Points on a hilly landscape, in no order, each with its height.
From any point a climber steps to the highest of the 3 points nearest to it. It stops when none of these is higher. Distance is the straight distance between rows; heights are no part of it.
nolo h=424: [165 161  63  83 127 127 121 204 132 105 104 102 192 132 146]
tunut h=21: [ 78 127  58 107 150 205 104  53 118  68  70 147 133 127 126]
guno h=273: [136  94 149 179 129 116 153  84 112 117 124 138 112  94 141]
ton h=238: [141 179  61  80 138 129 111 184 120 104 101 124 180 133 140]
nuvan h=597: [142 153 127  99 116 116 120 141 142 163 166 124 138 143 110]
Fav h=295: [121 108 147 205 167 116 152 102  64  99 130 173  83 107 144]
Sisos h=409: [174 156 131  97 106 101 143 202 114 160 149  62 155 150 124]
pud h=29: [ 99 178  66  74 142 158  94 136 115 101 100 156 156 141 136]
buvu h=618: [153  83 178 187 136 109 149 133 160 142 111 118  88 130 145]
mig h=84: [ 94 110 106 102 125 141 103  95 137 109 127 152 149 105 113]
Rep h=60: [ 79 111  93 104 135 157  97  89 139  94 102 156 147 112 110]
kubov h=309: [112  91 123 128 116 129 127  81 124 115 130 143 141  94 126]
Derob h=48: [ 84 146  81  82 136 165  96  99 136  99 105 161 148 129 114]
lege h=598: [ 93 105 156 197 175 139 145  94  57 107 138 193  74 104 140]
buv h=342: [107  90 128 157 137 117 134  75  86  95 119 146 129  92 130]
dogu h=289: [146 153 141 106 107 124 125 133 146 169 165 120 128 140 115]
zok h=380: [145 146 145 114 104 125 131 123 148 161 160 128 129 130 121]
zot h=296: [121 101 145 183 139 116 151  86  85 110 123 152 107  83 148]
Vener h=430: [ 86  80 104 143 148 133 126  70  83  77 108 139 132  88 120]
Dani h=285: [141 168  81  80 135 119 109 175 118 128 134 125 165 137 126]
Sunim h=79: [142 107 152 141 108 118 140  90 144 139 135 138 128 109 131]
Fik h=105: [127 113 215 147 115  96 132 195 194 173 127  89  86 171 131]
dut h=307: [116 159  83  82 139 129 100 154 133 120 132 146 158 138 115]
mipu h=50: [ 78  94  93 114 137 148 103  75 126  80 102 145 145  97 112]
toged h=269: [136  98 151 207 154 106 159 116  97 109 120 162  87 109 154]
nufun h=345: [152  93 163 194 143 110 153 116 136 127 115 139  93 113 148]
fisan h=135: [151 152 162 125 108 128 143 136 158 171 155 115 114 148 130]
Gole h=493: [148  88 185 183 120 110 144 139 182 154 113 108  91 141 145]
kek h=544: [ 89 101 135 186 170 137 146  74  37  89 141 174  92 100 127]
mami h=61: [103 121 109  95 120 138 104 105 144 126 132 152 145 112 109]
Robu h=55: [ 77 128  82  92 137 169  95  91 138  88  92 159 143 123 115]
Tibe h=249: [143  99 157 190 130 109 149  99 122 122 121 139 105 101 148]
bifu h=31: [ 75 154  54  86 135 205  97  78 123  88  81 153 141 145 126]
vez h=290: [117 106 126 119 116 130 117  92 138 123 137 139 142  96 125]
pali h=466: [156 100 174 182 126 118 146 121 160 150 120 122  96 127 149]
zudup h=448: [152 159 125  95 114 115 126 162 129 170 165 103 143 144 112]
kof h=515: [ 78  86 117 164 166 132 138  69  50  82 126 145 117  94 119]
Mimob h=35: [153 162 152 112 102 120 142 148 138 173 164 106 127 151 124]
zelof h=188: [151 151 177 133 101 126 144 158 170 176 148 102  97 166 134]
Fek h=391: [162 164 139 101 114 109 137 181 123 166 157  84 137 159 119]
Sidel h=83: [148 124 160 148 109 129 141 107 163 156 139 134 119 127 135]
lol h=319: [122 146 104  90 125 128 105 133 140 133 149 143 144 130 109]
mobiv h=187: [116 119 120 100 117 131 111 100 144 131 146 138 146 110 108]
guke h=177: [144 134 195 144 108 118 140 164 183 178 130  93  90 175 137]
faka h=372: [156 155  97  80 135 107 116 193 123 135 139 101 168 132 122]
tun h=333: [136 157 102  75 130 121 110 162 129 143 146 128 154 140 108]
tive h=401: [165 160 112  90 117 105 126 184 115 152 154  82 159 144 115]
Kulo h=87: [153 124 167 153 110 128 139 124 172 163 136 111 101 140 135]
gen h=306: [160 166 164 118 104 118 145 174 133 171 153  84 117 169 132]
Nir h=44: [ 71 115  76 107 147 176 104  71 133  75  76 143 140 122 115]
vidu h=592: [175 155  77  82 120 114 122 211 127 114 116  92 190 135 131]
siput h=450: [174 147 111  89 103 108 137 216 121 139 136  55 176 145 127]
suku h=280: [127 104 153 203 161 112 155  93  77 102 125 165  92 101 150]
rike h=156: [139 138 199 139 104 113 140 188 182 177 127  94  88 183 139]
pimel h=34: [ 80 160  63  87 141 201  97  86 125  92  86 158 151 138 128]
gukik h=305: [134 139 134 112 104 132 116 120 143 153 161 133 140 124 114]
Surar h=233: [155 172 175 126 101 118 144 173 151 177 147  91 106 174 137]
rago h=16: [ 78  82  81 125 158 166 114  68 110  61  90 138 130 103 113]
zigib h=270: [116 102 151 193 155 121 151  89  61  96 130 170  89  99 141]
Tatu h=258: [141  91 159 205 163 105 153 119 105 116 124 160  76 109 150]
bago h=341: [142 164  96  85 132 111 111 173 126 142 151 117 160 142 108]
legat h=172: [140 159 192 130  99 110 143 184 162 173 139  91  97 182 138]
siro h=340: [ 93  89 117 131 125 130 118  70 111  97 121 144 143  86 116]
ked h=476: [146  98 188 170 117 116 142 150 187 163 111 104  84 152 136]
sapo h=480: [179 147  92  83 114 106 135 213 121 132 136  70 182 143 123]

For each start below, name every point that the climber comes to, in order.
bago => faka, tive, Sisos, siput, sapo, vidu
pud => dut, tun, bago, faka, tive, Sisos, siput, sapo, vidu
guno => nufun, buvu
gen => Fek, zudup, nuvan
guke => zelof, Surar, gen, Fek, zudup, nuvan
mig => mobiv, vez, kubov, siro, Vener, kof, kek, lege

For each start below, name the point where the climber stops.
legat => nuvan
Tibe => buvu
lol => vidu
rike => nuvan
Nir => lege
buv => lege
Mimob => nuvan
Robu => lege
Kulo => buvu
rago => lege
Dani => vidu
Tatu => buvu
